Points on a hilly landscape, in no order, each with its height.
A climber steps from a point to the highest of its 2 nearest points, and stops where none of them is higher. Distance is the straight distance between rows; heights are no part of it.
j_263: 81,131,103,101,76,132,125,84,81,101,85,81,68,79,71,105,102,92,93,74,105,98,87,102  (h 645)
j_183: 84,90,62,124,90,110,97,122,143,78,114,126,127,79,91,123,93,59,89,131,103,95,117,119  (h 410)
j_929: 123,103,142,72,98,105,122,44,72,100,85,106,105,120,122,72,138,99,139,87,90,81,95,84  (h 330)
j_493: 93,75,52,117,110,92,96,119,120,90,101,123,123,85,95,122,87,88,93,121,101,107,106,118  (h 659)
j_573: 129,116,117,106,112,98,130,103,97,103,77,93,109,93,91,91,100,95,130,72,94,121,73,85  (h 338)
j_92: 95,102,87,74,101,97,58,76,48,93,103,86,87,91,101,138,118,125,104,91,115,101,102,116  (h 632)
j_242: 58,73,91,101,83,97,100,134,152,88,127,113,98,108,105,62,99,72,73,137,89,78,125,101  (h 564)
j_726: 90,71,44,104,119,89,86,112,104,81,94,121,125,81,97,138,92,102,95,116,105,110,104,120  (h 627)
j_989: 123,102,139,80,98,119,133,109,126,106,89,102,88,115,100,39,104,81,127,71,93,85,85,59  (h 305)
j_750: 97,101,74,67,95,97,38,85,55,78,109,94,99,84,108,151,114,120,110,95,114,107,104,118  (h 683)
j_697: 110,108,113,79,125,83,64,72,59,78,82,86,115,86,112,145,119,107,139,66,113,114,94,98  (h 525)
j_346: 107,137,121,64,93,126,96,53,38,116,102,90,91,108,82,110,135,133,79,95,102,112,74,106  (h 213)
j_146: 81,77,63,101,120,83,100,103,80,94,78,104,91,91,92,133,92,122,87,98,107,110,101,118  (h 546)
j_408: 64,99,101,105,72,112,106,130,141,91,118,93,84,106,105,53,87,75,75,107,99,74,109,90  (h 612)
j_814: 78,90,136,132,99,102,133,122,122,99,69,99,78,115,94,79,82,91,103,75,100,88,106,77  (h 362)
j_171: 114,83,112,87,105,91,103,99,113,114,122,91,92,119,120,69,91,103,110,111,90,87,110,94  (h 475)
j_317: 103,72,113,94,113,75,75,74,72,121,123,92,86,128,126,101,106,124,113,107,98,79,128,111  (h 389)
j_435: 70,123,98,87,75,126,119,92,89,109,106,91,74,98,80,70,99,109,48,99,102,93,90,106  (h 117)
j_653: 131,107,92,107,118,81,67,97,102,92,114,92,123,89,125,136,95,93,128,102,112,108,111,99  (h 444)
j_890: 78,104,78,77,74,117,113,131,131,94,111,103,100,95,83,44,94,101,56,115,91,104,80,104  (h 666)
j_563: 111,136,130,69,85,105,63,47,59,95,108,96,124,114,126,108,123,109,146,84,114,93,102,109  (h 636)
j_315: 104,105,104,71,119,83,65,74,54,87,87,84,110,93,112,138,117,125,128,75,111,114,95,108  (h 555)
j_213: 113,141,105,68,69,125,43,65,54,92,126,85,107,96,113,127,120,104,133,90,114,98,94,116  (h 563)
j_583: 94,68,85,100,106,76,81,95,104,110,131,99,94,115,116,93,95,106,94,132,93,84,123,116  (h 356)
j_748: 138,110,135,84,105,103,120,71,99,100,98,100,112,111,119,74,111,82,152,87,94,87,97,77  (h 374)
j_746: 91,68,82,109,95,87,107,146,152,95,109,124,115,109,101,73,82,93,86,131,89,108,96,99  (h 467)
j_94: 108,113,123,76,104,98,96,54,51,109,94,90,96,108,106,108,130,116,120,79,103,94,93,109  (h 378)
j_766: 106,67,93,148,126,75,98,131,119,109,80,118,107,105,104,126,80,99,102,100,101,110,125,83  (h 580)
j_666: 119,95,102,124,101,90,123,149,128,104,70,114,116,103,81,78,70,111,101,98,97,124,72,80  (h 399)
j_528: 82,86,103,116,99,96,116,109,110,106,102,97,78,108,102,81,84,100,92,99,103,88,109,98  (h 431)
j_601: 72,111,123,97,103,108,115,65,53,122,80,94,60,105,82,105,123,116,69,85,105,83,98,112  (h 605)
j_772: 100,104,61,119,87,115,112,133,125,80,86,118,120,80,74,102,76,88,87,108,102,117,83,105  (h 502)
j_307: 103,89,133,97,123,84,145,115,101,116,59,103,89,117,88,71,103,129,108,81,82,117,64,89  (h 279)
j_498: 110,144,134,60,92,131,100,43,35,114,92,93,97,110,85,108,145,124,91,88,101,108,70,102  (h 185)
j_588: 87,118,97,73,77,125,114,122,124,105,118,91,89,102,86,33,94,101,60,100,97,96,79,91  (h 717)
j_542: 102,72,131,110,119,89,129,115,113,117,76,104,85,122,99,73,88,114,112,85,90,103,99,82  (h 321)
j_221: 63,82,70,85,79,104,84,90,93,96,137,118,102,103,81,77,120,98,49,147,90,81,120,130  (h 439)
j_489: 103,77,92,140,105,91,89,122,146,100,117,111,99,103,117,117,85,66,98,127,104,87,136,98  (h 677)
j_310: 124,81,107,156,118,83,95,136,131,115,86,121,112,106,112,127,83,92,104,98,103,109,134,75  (h 602)
j_181: 79,88,98,87,106,93,118,97,86,123,102,102,82,113,98,71,98,131,57,110,96,100,95,111  (h 120)
j_828: 138,137,88,111,85,120,101,118,137,91,124,95,116,74,96,102,83,59,113,110,103,108,94,93  (h 420)
j_594: 118,79,115,101,123,78,95,86,98,113,113,93,100,123,127,100,97,112,133,103,96,94,116,95  (h 418)
j_905: 139,102,118,140,124,87,116,128,108,110,66,114,126,98,93,107,102,100,124,71,93,131,86,70  (h 483)
j_366: 136,112,83,114,120,86,102,126,109,100,86,105,137,90,101,111,82,109,115,93,98,139,82,91  (h 547)
j_669: 96,105,73,83,81,109,113,127,127,95,112,103,107,92,88,57,87,97,77,117,89,110,80,109  (h 633)
j_271: 95,109,124,86,115,98,146,102,90,120,61,98,81,106,85,70,107,127,92,79,80,112,59,100  (h 245)
j_217: 90,95,131,112,92,110,127,122,128,103,86,97,79,113,94,56,83,85,100,76,104,82,98,72  (h 342)
j_296: 67,86,84,156,92,98,116,137,122,78,69,115,106,99,95,121,73,91,80,99,113,95,114,95  (h 203)
j_961: 83,103,49,74,89,124,78,85,69,84,99,98,87,72,80,147,111,129,85,101,104,114,88,112  (h 443)
j_524: 102,136,106,73,85,131,133,89,81,112,90,84,79,90,75,76,105,113,82,84,93,109,68,99  (h 864)
j_439: 107,124,102,70,79,123,77,68,55,107,137,95,100,116,84,91,120,127,56,124,104,103,89,113  (h 281)
j_778: 111,68,107,69,111,86,93,124,142,118,130,94,103,131,123,48,93,110,95,125,76,102,104,85  (h 523)
j_779: 107,93,75,134,117,91,88,113,104,93,91,107,104,81,97,139,87,81,102,94,116,104,119,99  (h 455)
j_295: 111,119,122,60,98,114,106,73,71,123,129,94,95,121,96,55,114,123,61,110,102,96,85,93  (h 69)
j_859: 103,91,80,93,95,92,110,127,128,100,106,104,109,99,98,65,82,106,90,121,91,116,85,105  (h 603)
j_130: 50,79,96,103,75,104,103,132,145,87,121,103,89,114,108,57,96,79,64,123,94,70,123,96  (h 583)
j_927: 85,102,130,142,96,104,132,120,112,93,70,98,85,102,87,93,85,82,103,69,105,91,103,81  (h 381)
j_177: 117,88,107,111,133,72,124,116,97,107,67,98,110,108,96,103,94,120,117,81,91,131,80,89  (h 482)
j_189: 47,92,74,133,72,117,123,134,120,64,81,114,113,96,94,110,76,86,69,107,105,82,101,114  (h 190)
j_997: 91,97,59,129,89,117,111,143,133,81,78,132,133,81,74,110,78,89,83,108,101,114,84,106  (h 521)
j_632: 78,90,108,95,115,88,89,66,42,116,84,92,63,101,90,131,124,120,87,81,113,85,108,119  (h 611)
j_461: 112,110,92,85,115,68,44,87,99,88,127,92,137,103,139,132,97,114,133,118,107,110,113,118  (h 693)
j_768: 121,97,144,73,104,94,127,38,69,98,76,115,103,126,121,70,148,111,130,91,82,86,95,86  (h 310)
j_260: 123,137,103,79,98,118,120,82,77,97,84,79,105,80,83,105,109,106,127,70,92,127,65,97  (h 292)
j_233: 83,84,100,165,103,89,114,144,122,92,60,121,111,100,94,117,77,98,83,92,110,103,115,80  (h 211)
j_836: 125,124,92,129,88,115,107,125,132,98,109,103,107,78,91,97,75,66,105,100,106,104,101,88  (h 423)
j_913: 98,82,121,77,109,97,112,94,99,125,114,96,79,129,109,51,101,123,82,101,91,85,105,88  (h 385)
j_519: 111,99,88,87,103,70,42,85,94,91,138,93,125,108,137,126,105,108,126,130,105,97,118,128  (h 719)
j_325: 95,116,66,68,80,121,67,78,59,89,114,88,93,81,86,135,116,130,95,103,104,115,89,114  (h 416)
j_784: 137,98,105,120,126,77,113,127,106,110,76,105,132,101,100,104,86,115,117,89,91,136,84,82  (h 518)
j_785: 109,62,71,121,122,71,89,125,134,99,113,124,134,101,117,125,93,92,103,140,93,112,119,108  (h 726)
j_299: 75,96,59,79,103,108,87,90,66,90,80,98,78,74,82,153,108,128,83,88,110,113,90,115  (h 473)
j_354: 70,97,124,121,108,92,144,119,102,105,56,97,76,104,82,87,91,114,87,79,97,103,83,96  (h 162)
j_770: 100,79,97,70,102,89,96,118,130,113,133,94,103,119,113,41,98,109,85,128,78,103,97,95  (h 548)
j_330: 121,118,114,86,115,79,62,71,88,95,114,89,135,110,139,119,102,111,150,95,110,102,105,104  (h 673)
j_837: 126,99,140,86,102,112,143,92,113,104,78,106,94,112,97,55,114,86,133,75,89,90,82,67  (h 285)
j_395: 91,65,96,100,108,73,82,86,89,118,124,97,85,120,118,95,99,119,94,120,98,81,129,115  (h 369)
j_463: 113,138,85,69,63,128,44,77,66,87,134,81,103,85,103,135,114,104,123,100,107,103,98,116  (h 530)
j_853: 97,75,127,102,121,81,136,117,107,120,67,102,82,124,96,71,93,126,102,84,84,110,86,87  (h 303)
j_305: 53,66,90,136,88,96,108,132,137,82,104,117,104,110,111,99,79,79,79,124,99,77,131,103  (h 517)
j_497: 116,128,134,58,102,116,101,60,57,121,123,97,104,129,95,62,122,125,66,107,104,96,79,97  (h 56)
j_909: 106,74,86,129,92,89,106,160,151,98,79,136,133,106,86,82,72,103,81,122,96,118,78,89  (h 435)
j_231: 106,102,65,73,99,99,43,91,72,70,109,92,107,78,105,156,104,108,116,101,114,105,106,115  (h 721)
j_23: 136,135,81,109,89,119,81,101,110,87,121,86,112,68,97,134,93,65,123,99,113,105,102,99  (h 447)
j_286: 91,57,102,85,109,80,94,104,117,121,127,97,83,132,118,58,98,121,78,127,81,92,121,99  (h 340)
j_846: 120,77,119,75,111,92,99,109,131,117,128,92,100,133,127,60,90,106,114,115,79,95,106,82  (h 498)
j_871: 50,98,103,123,74,110,120,114,107,84,98,89,75,103,103,87,82,88,69,98,107,70,118,101  (h 171)
j_619: 99,94,125,82,108,102,115,77,78,127,108,95,77,121,103,66,107,118,84,96,97,83,103,96  (h 415)
j_930: 110,98,51,84,101,100,52,97,106,68,123,108,129,69,104,157,107,89,113,127,104,109,107,123  (h 728)
j_251: 66,96,101,138,74,111,110,139,146,78,102,103,96,100,106,87,73,63,79,110,105,79,118,90  (h 484)
j_658: 104,137,95,64,91,129,91,72,56,87,92,75,90,70,81,139,123,122,120,72,100,127,69,93  (h 337)
j_936: 100,75,139,107,131,85,143,78,87,110,56,108,81,116,100,90,127,110,119,72,76,105,83,93  (h 216)
j_650: 99,117,122,88,111,104,142,88,79,115,66,95,78,97,82,85,115,115,98,75,87,113,66,103  (h 219)
j_924: 51,105,120,116,75,119,125,104,99,95,96,84,66,105,101,78,88,91,68,86,109,67,118,95  (h 161)
j_617: 92,82,108,160,115,83,111,134,115,102,67,114,100,104,94,122,81,96,96,82,108,105,119,79  (h 218)
j_831: 71,97,103,134,111,93,127,111,91,92,54,95,78,88,80,123,91,98,92,69,107,105,98,100  (h 244)
j_807: 104,68,95,100,102,83,95,124,139,107,123,102,100,116,117,78,87,88,99,131,85,99,115,100  (h 497)
j_971: 114,105,62,79,106,99,38,95,92,63,115,101,125,70,113,165,103,97,117,114,111,111,106,113  (h 766)
j_625: 100,109,123,81,108,101,105,54,47,110,79,92,84,101,95,111,141,111,115,72,101,94,89,108  (h 351)
j_808: 67,87,103,95,107,92,126,109,98,120,85,102,75,118,95,68,93,135,55,107,94,98,92,106  (h 130)
j_168: 80,125,91,97,77,130,111,79,72,96,83,82,65,74,70,128,106,98,95,74,110,101,93,107  (h 584)
j_359: 54,113,121,106,76,123,118,82,80,109,100,85,61,103,90,84,103,96,61,87,113,68,113,101  (h 146)
j_891: 126,115,114,93,126,73,78,83,102,95,106,92,146,107,140,119,94,111,148,97,105,120,102,95  (h 647)
j_672: 151,117,133,96,108,105,112,86,109,102,105,98,122,107,123,88,100,77,154,90,98,96,101,78  (h 390)
j_72: 78,108,131,93,99,111,124,67,66,122,87,96,65,109,85,87,118,105,74,84,102,79,99,101  (h 528)
j_533: 95,70,63,120,109,86,99,131,137,93,106,132,131,93,101,111,87,86,91,135,96,109,108,113  (h 690)
j_287: 129,112,137,72,96,108,123,58,79,105,96,99,103,113,115,63,125,93,136,87,95,81,92,83  (h 350)
j_142: 112,123,109,72,91,107,86,63,56,107,112,86,104,103,104,101,115,116,115,85,105,99,92,111  (h 409)
j_481: 101,64,117,73,116,87,97,96,105,127,125,96,88,141,121,54,99,133,83,115,82,93,116,90  (h 359)
j_568: 80,99,104,118,115,92,123,94,82,99,66,91,72,91,81,119,100,103,100,69,105,104,94,107  (h 262)
j_76: 121,106,136,83,114,101,143,75,85,104,68,101,102,106,100,73,127,102,129,72,81,108,69,88  (h 242)
j_298: 86,72,48,96,118,82,102,113,97,90,86,117,116,92,97,124,88,124,86,111,99,118,93,120  (h 589)
j_525: 143,123,93,110,127,82,86,117,107,94,92,99,151,86,115,127,91,107,125,93,101,140,94,82  (h 574)
j_57: 134,109,98,113,110,92,86,97,107,101,121,91,108,94,114,120,91,78,132,101,109,96,113,98  (h 430)
j_611: 114,136,82,70,75,125,51,78,73,76,122,82,104,75,100,146,109,107,129,92,111,114,88,105  (h 505)
j_410: 75,79,111,106,128,78,121,88,71,122,71,99,65,110,98,109,110,128,87,86,98,97,101,113  (h 89)
j_420: 98,105,61,102,90,112,54,91,87,76,114,96,90,70,90,157,100,79,108,104,117,90,117,114  (h 413)
j_197: 141,110,121,149,114,90,112,136,121,116,69,117,127,93,91,106,95,96,115,74,95,124,98,66  (h 459)
j_968: 105,90,98,100,101,90,100,101,107,110,118,91,91,103,109,85,86,98,105,108,98,92,109,103  (h 454)
j_407: 134,81,126,85,110,93,99,120,147,115,121,95,107,133,129,70,83,95,123,114,80,104,110,75  (h 479)
j_40: 98,70,78,115,93,91,103,154,157,93,100,135,135,103,92,79,84,87,84,136,87,111,89,100  (h 452)
j_12: 102,67,83,106,105,80,96,134,146,103,117,116,114,110,110,82,88,89,93,139,84,108,108,105  (h 481)
j_655: 84,103,104,126,96,102,127,109,106,98,84,94,80,94,90,95,82,91,98,83,106,94,104,95  (h 407)
j_783: 84,90,87,97,108,89,110,92,80,115,96,95,81,105,97,92,94,123,77,104,101,102,101,115  (h 109)
j_593: 136,110,124,104,137,76,89,87,101,99,90,99,146,108,131,122,104,104,149,84,102,121,104,79  (h 620)
j_397: 70,82,92,111,113,85,115,97,82,109,81,98,74,104,96,105,96,123,79,94,105,96,105,113  (h 101)
j_264: 110,88,86,83,98,88,104,120,125,105,120,101,114,109,109,62,89,106,94,128,84,111,87,106  (h 581)
j_121: 100,102,139,92,91,119,134,120,132,107,86,97,78,115,93,41,96,84,107,71,100,81,86,63  (h 324)
j_153: 87,79,92,67,95,91,96,121,135,111,133,100,96,118,104,35,104,104,67,126,82,98,102,94  (h 527)
j_48: 62,96,105,101,100,97,137,118,102,111,75,100,74,109,90,70,89,126,61,97,98,98,88,103  (h 139)
j_685: 97,81,85,88,94,87,88,114,134,102,139,100,101,102,110,72,103,84,91,144,85,90,118,112  (h 519)
j_787: 146,126,107,112,128,85,88,104,106,98,92,98,150,90,124,126,97,97,136,85,105,129,99,77  (h 593)
j_544: 114,125,80,77,74,110,40,83,79,84,139,87,103,87,112,140,112,91,124,110,110,93,106,124  (h 504)
j_738: 77,118,101,79,89,122,125,96,86,115,102,96,78,106,81,62,99,123,35,108,99,102,81,102  (h 105)
j_128: 94,79,83,147,95,94,101,152,157,98,90,143,136,98,98,110,82,79,81,126,100,102,113,96  (h 590)
j_220: 104,70,89,129,101,89,95,142,170,99,116,138,128,97,109,110,100,64,91,152,93,99,128,104  (h 631)
j_990: 113,110,112,119,89,111,100,97,118,105,120,89,83,95,104,97,84,61,122,97,112,74,121,92  (h 405)
j_100: 107,92,141,82,114,93,123,38,58,107,71,111,90,121,113,91,158,111,120,81,86,88,89,97  (h 278)
j_840: 76,86,63,142,93,111,110,142,127,79,67,135,137,87,82,122,77,93,75,107,109,107,93,104  (h 545)
j_854: 122,75,116,109,109,93,103,132,144,114,106,101,98,124,112,77,77,91,115,109,89,98,111,74  (h 460)
j_166: 80,78,79,151,91,99,107,151,143,82,76,140,137,96,92,113,76,85,75,116,103,99,108,98  (h 571)
j_5: 124,117,105,89,124,92,54,86,74,75,89,87,124,72,111,155,109,95,139,71,119,118,104,87  (h 493)
j_570: 132,110,112,121,102,100,89,94,111,105,121,93,97,92,112,119,92,64,135,97,112,81,124,93  (h 419)
j_731: 101,134,108,65,82,135,120,86,82,116,112,86,85,99,80,59,105,113,65,96,99,105,73,96  (h 716)
j_781: 89,100,81,129,108,96,98,103,92,91,81,97,88,80,87,138,89,85,103,78,118,101,115,99  (h 477)
j_769: 104,110,58,103,85,116,105,115,118,84,105,102,112,75,83,104,82,93,96,113,96,117,85,112  (h 478)
j_311: 74,69,83,95,92,89,95,119,144,95,129,113,105,100,103,74,103,77,83,148,86,88,121,115  (h 540)
j_245: 81,93,122,93,130,84,120,70,60,125,68,97,68,106,91,107,131,126,88,79,89,99,86,113  (h 72)
j_546: 114,102,60,79,108,77,63,104,113,79,127,103,149,88,120,127,106,102,116,140,93,122,98,126  (h 644)
j_301: 52,84,83,145,81,106,122,141,119,69,72,115,114,102,96,113,74,93,69,104,108,87,106,101  (h 195)
j_205: 121,91,92,137,109,89,90,120,131,102,114,109,109,93,110,121,86,73,108,115,110,97,126,92  (h 652)
j_81: 130,131,118,95,109,111,135,93,88,92,72,89,111,83,81,97,114,92,135,62,91,125,61,88  (h 314)
j_898: 75,92,70,92,116,92,98,90,66,101,75,94,78,86,86,138,105,127,83,87,107,110,94,118  (h 508)
j_136: 106,107,77,88,87,98,58,83,77,92,128,88,96,89,108,129,103,99,113,108,109,92,107,123  (h 480)
j_690: 114,129,121,72,107,85,73,59,87,97,111,93,142,120,139,96,104,121,149,96,107,107,98,106  (h 708)
j_198: 88,106,107,151,77,113,105,141,149,82,104,107,102,94,102,97,75,56,84,108,111,81,126,84  (h 469)
j_665: 127,94,128,149,107,97,116,136,131,113,70,115,108,103,91,92,82,87,114,82,97,109,105,64  (h 433)
j_467: 103,82,139,91,124,90,136,52,72,110,61,108,85,113,106,92,146,103,124,73,78,91,85,95  (h 248)
j_474: 82,87,87,71,87,97,93,109,119,107,143,103,99,107,94,43,111,100,55,138,86,94,106,108  (h 499)
j_761: 116,141,117,67,77,115,59,55,54,94,113,89,114,104,118,117,121,106,142,84,113,95,93,112  (h 599)
j_342: 73,95,115,96,83,116,108,118,136,101,119,88,72,116,106,47,88,79,81,94,103,69,116,80  (h 643)
j_352: 85,56,92,91,103,78,87,103,117,111,132,104,90,123,116,69,101,112,81,139,81,88,127,110  (h 339)
j_432: 98,77,111,139,100,96,94,113,139,102,113,102,84,110,116,108,78,69,108,112,104,77,139,89  (h 705)
j_54: 101,96,73,123,90,102,99,122,135,88,115,109,107,84,97,106,82,66,96,125,104,97,114,110  (h 424)
j_636: 108,97,64,106,103,93,51,96,97,77,119,101,102,75,106,157,101,77,113,115,123,91,122,117  (h 427)
j_603: 96,98,139,81,108,108,125,68,74,127,96,102,74,118,94,65,123,113,84,86,97,80,100,91  (h 453)
j_973: 105,94,83,113,94,95,97,110,118,101,118,94,95,94,105,97,84,83,103,115,101,95,109,107  (h 440)
j_372: 96,107,60,89,74,121,48,84,79,75,124,95,85,71,89,153,109,86,106,107,117,90,112,120  (h 400)
j_882: 104,92,75,85,101,74,51,87,91,89,134,96,116,100,124,123,109,105,115,130,101,94,116,135  (h 748)
j_381: 91,115,131,82,115,109,131,53,56,114,59,97,80,92,81,113,151,106,98,70,84,103,61,109  (h 31)
j_300: 99,128,96,66,75,129,121,108,106,110,115,89,87,94,80,44,97,107,61,98,97,106,71,97  (h 782)
j_793: 115,103,111,139,89,109,102,140,156,102,109,107,101,95,103,90,77,61,97,108,103,92,117,80  (h 451)
j_985: 108,116,86,82,96,101,91,77,69,103,112,81,98,93,96,111,105,116,108,91,105,108,90,115  (h 437)
j_42: 97,83,121,129,98,102,102,109,137,104,114,96,76,112,113,92,78,68,112,102,104,71,138,82  (h 731)
j_706: 113,76,93,141,96,90,95,153,170,104,100,143,135,102,104,106,89,76,84,138,94,108,118,90  (h 609)
j_809: 126,100,138,76,111,101,143,82,96,108,76,102,101,116,109,59,115,100,132,80,84,98,80,78  (h 264)
j_69: 120,81,116,104,123,78,111,96,98,113,99,97,103,117,118,96,93,112,130,93,93,105,106,92  (h 434)
j_135: 109,70,70,105,121,69,77,115,122,96,123,115,131,102,122,122,97,97,108,143,91,108,116,119  (h 758)
j_915: 74,103,79,122,91,111,93,95,81,82,83,90,73,71,80,147,94,83,98,75,120,90,117,108  (h 506)
j_14: 117,81,112,95,115,77,81,78,88,114,126,91,100,121,131,102,98,110,127,110,98,86,122,107  (h 406)
j_36: 130,94,105,140,121,86,96,117,121,109,99,106,108,99,113,124,85,82,118,100,106,103,125,82  (h 629)
j_476: 108,71,87,129,106,84,88,126,154,98,123,122,113,99,118,119,98,65,98,147,99,93,134,108  (h 654)
j_199: 69,64,79,139,105,87,107,123,122,90,96,115,98,104,104,114,79,89,86,114,107,87,129,107  (h 539)
j_276: 111,90,145,156,108,97,126,128,125,105,59,114,100,106,85,93,91,87,114,67,98,103,104,60  (h 408)
j_99: 108,114,128,81,109,105,141,74,73,113,70,94,86,97,89,84,126,107,109,72,86,104,69,99  (h 212)
j_499: 115,135,128,68,94,98,68,45,73,95,107,102,135,117,134,99,115,110,156,88,111,97,100,106  (h 669)
j_733: 104,134,89,63,82,121,71,67,51,99,113,84,100,94,94,125,122,136,100,91,102,117,82,112  (h 386)
j_257: 131,120,79,97,109,96,68,96,99,83,116,86,125,80,112,142,97,90,124,103,113,114,103,103  (h 456)
j_185: 92,74,139,118,127,84,140,95,96,112,53,107,78,116,92,91,111,108,116,67,82,104,90,89  (h 196)
j_620: 88,97,100,84,106,93,74,67,41,104,91,89,74,95,93,137,123,118,103,78,115,92,105,116  (h 579)
j_368: 98,119,109,79,101,111,107,66,53,111,83,85,76,89,82,119,126,114,100,75,101,102,82,108  (h 315)
j_83: 98,114,115,61,100,117,113,90,87,123,124,93,85,119,89,41,112,120,45,107,101,96,80,89  (h 82)
j_61: 106,79,70,94,114,71,73,98,108,96,126,101,119,100,123,113,97,106,110,134,95,103,112,124  (h 799)
j_79: 117,128,110,64,77,111,66,69,74,109,152,88,114,115,107,68,115,113,82,123,97,94,95,110  (h 326)
j_349: 89,73,144,127,110,97,131,119,124,106,63,106,79,125,94,79,87,102,109,73,91,94,101,69  (h 343)
j_414: 102,127,106,72,90,122,86,61,44,118,117,90,88,110,82,108,122,134,65,106,108,106,85,112  (h 246)
j_578: 122,137,122,62,72,122,75,59,62,112,137,88,112,113,107,78,118,115,100,105,104,93,92,106  (h 354)
j_888: 101,105,76,93,94,100,77,83,75,98,115,85,92,85,97,124,99,104,105,100,111,97,105,117  (h 463)
j_262: 68,89,53,97,78,117,85,96,112,81,130,117,109,77,83,117,109,70,89,135,95,85,117,135  (h 379)
j_728: 99,132,107,88,83,132,128,86,79,105,89,80,77,81,71,91,103,96,95,76,102,105,75,102  (h 727)
j_901: 112,122,102,70,75,116,69,70,63,109,152,92,107,113,94,80,117,118,65,125,98,100,94,117  (h 304)
j_390: 80,87,57,103,89,114,89,110,134,77,127,129,127,73,83,126,108,58,97,140,97,89,116,134  (h 395)
j_401: 79,89,84,78,83,102,81,91,98,105,147,106,99,108,87,60,116,99,50,142,92,85,115,119  (h 468)
j_633: 106,91,68,120,111,92,74,105,102,86,104,103,99,76,102,147,92,79,106,103,119,96,120,106  (h 442)
j_109: 147,137,108,100,93,115,104,97,109,97,115,90,119,85,103,100,91,70,137,87,106,105,91,88  (h 417)
j_855: 81,65,85,141,113,79,105,125,122,99,87,113,100,108,106,116,75,98,93,111,103,100,123,98  (h 556)
j_203: 152,124,122,103,106,109,111,102,112,102,105,99,124,96,113,93,92,71,144,87,100,105,94,76  (h 402)
j_843: 116,135,74,77,79,130,62,87,83,73,116,82,102,64,91,153,105,96,127,92,108,119,89,97  (h 486)
j_713: 125,106,120,107,109,98,130,113,110,110,80,99,106,103,92,74,88,98,122,81,93,115,79,83  (h 360)
j_182: 119,82,112,106,134,70,116,103,92,110,79,96,110,112,110,105,95,123,126,85,93,123,91,89  (h 458)
j_822: 108,135,97,70,97,126,109,77,63,94,83,78,91,76,77,127,121,116,116,72,95,128,66,100  (h 319)
j_268: 111,114,89,122,95,108,110,124,118,99,94,98,102,84,89,98,75,81,103,92,106,107,95,94  (h 438)
j_724: 107,84,94,129,91,89,113,158,145,100,71,125,122,103,82,76,70,110,85,110,100,119,76,81  (h 421)
j_646: 125,124,88,91,120,92,61,93,84,75,96,88,125,72,110,152,101,98,130,85,113,120,103,93  (h 476)
j_521: 129,139,77,94,84,124,74,90,94,82,119,81,104,67,91,140,97,73,129,92,112,105,98,98  (h 462)
j_872: 99,101,72,111,94,102,109,113,112,96,100,98,100,87,91,99,81,94,97,104,104,105,96,108  (h 457)
j_549: 78,109,124,85,122,100,121,60,53,121,62,95,68,94,80,118,143,116,85,74,87,101,73,112  (h 52)
j_681: 120,88,115,122,98,98,102,138,152,107,109,105,99,111,108,79,76,77,104,111,98,97,113,75  (h 446)
j_436: 60,125,115,97,76,128,121,83,76,109,99,88,64,99,82,81,99,104,48,90,112,82,99,104  (h 132)
j_441: 116,99,113,117,105,95,126,134,121,107,76,106,102,105,87,79,77,103,109,88,99,115,80,82  (h 380)
j_864: 71,102,108,94,104,101,102,66,49,120,88,95,64,103,85,121,120,123,68,87,111,86,102,117  (h 696)
j_53: 55,88,56,94,68,121,86,86,101,82,129,115,98,83,78,110,112,82,72,130,97,80,121,135  (h 388)
j_302: 47,99,83,122,66,118,119,127,121,70,95,99,94,95,99,90,80,83,65,107,105,75,110,109  (h 181)
j_106: 113,109,72,85,117,69,59,97,109,82,123,95,151,97,134,130,99,110,123,130,99,125,105,122  (h 665)
j_445: 108,138,96,60,82,127,75,67,51,93,105,79,100,84,94,134,120,129,118,84,104,121,76,103  (h 364)
j_870: 51,77,99,135,75,105,114,144,142,70,97,108,103,111,115,86,76,79,70,118,100,71,121,94  (h 500)
j_560: 139,142,91,104,85,119,96,103,117,92,125,86,115,77,98,109,89,67,124,104,106,108,94,95  (h 432)
j_798: 101,109,98,66,111,87,57,69,47,94,95,87,102,98,112,137,118,135,115,83,107,110,94,114  (h 586)
j_65: 85,118,107,69,97,120,118,102,93,120,110,96,81,114,82,46,103,122,30,105,100,98,76,92  (h 94)
j_700: 53,83,64,95,77,115,82,80,86,93,127,113,94,95,80,100,114,98,54,132,101,78,119,135  (h 411)
j_780: 60,101,107,112,100,95,141,119,97,105,59,98,74,105,86,89,87,125,71,89,98,102,85,106  (h 149)
j_889: 107,134,136,66,93,123,108,36,37,110,79,101,95,109,92,102,158,109,103,82,94,98,73,104  (h 155)
j_148: 89,88,129,111,87,116,108,111,137,101,116,92,70,115,112,70,83,70,103,93,103,65,126,75  (h 689)
j_567: 84,85,108,149,117,85,117,116,101,99,66,102,87,98,90,124,87,94,100,75,110,104,116,89  (h 228)
j_332: 85,82,132,127,124,83,139,107,95,108,57,100,79,107,89,100,99,106,107,70,94,106,90,93  (h 180)
j_963: 71,115,83,114,80,121,103,87,76,85,85,86,66,75,77,134,95,87,96,73,115,91,109,108  (h 535)
j_862: 123,131,122,68,83,117,94,56,62,109,117,89,107,108,108,83,117,107,119,91,105,91,91,103  (h 383)
j_31: 90,105,97,98,109,97,106,80,65,103,78,85,73,85,83,123,113,107,104,73,107,102,92,108  (h 284)

Where does a climber stop that starts at each point below?
j_726 => j_61
j_888 => j_690
j_445 => j_61
j_414 => j_142
j_53 => j_770
j_633 => j_524
j_264 => j_300
j_924 => j_142
j_295 => j_142
j_568 => j_142
j_611 => j_690
j_286 => j_864
j_441 => j_42
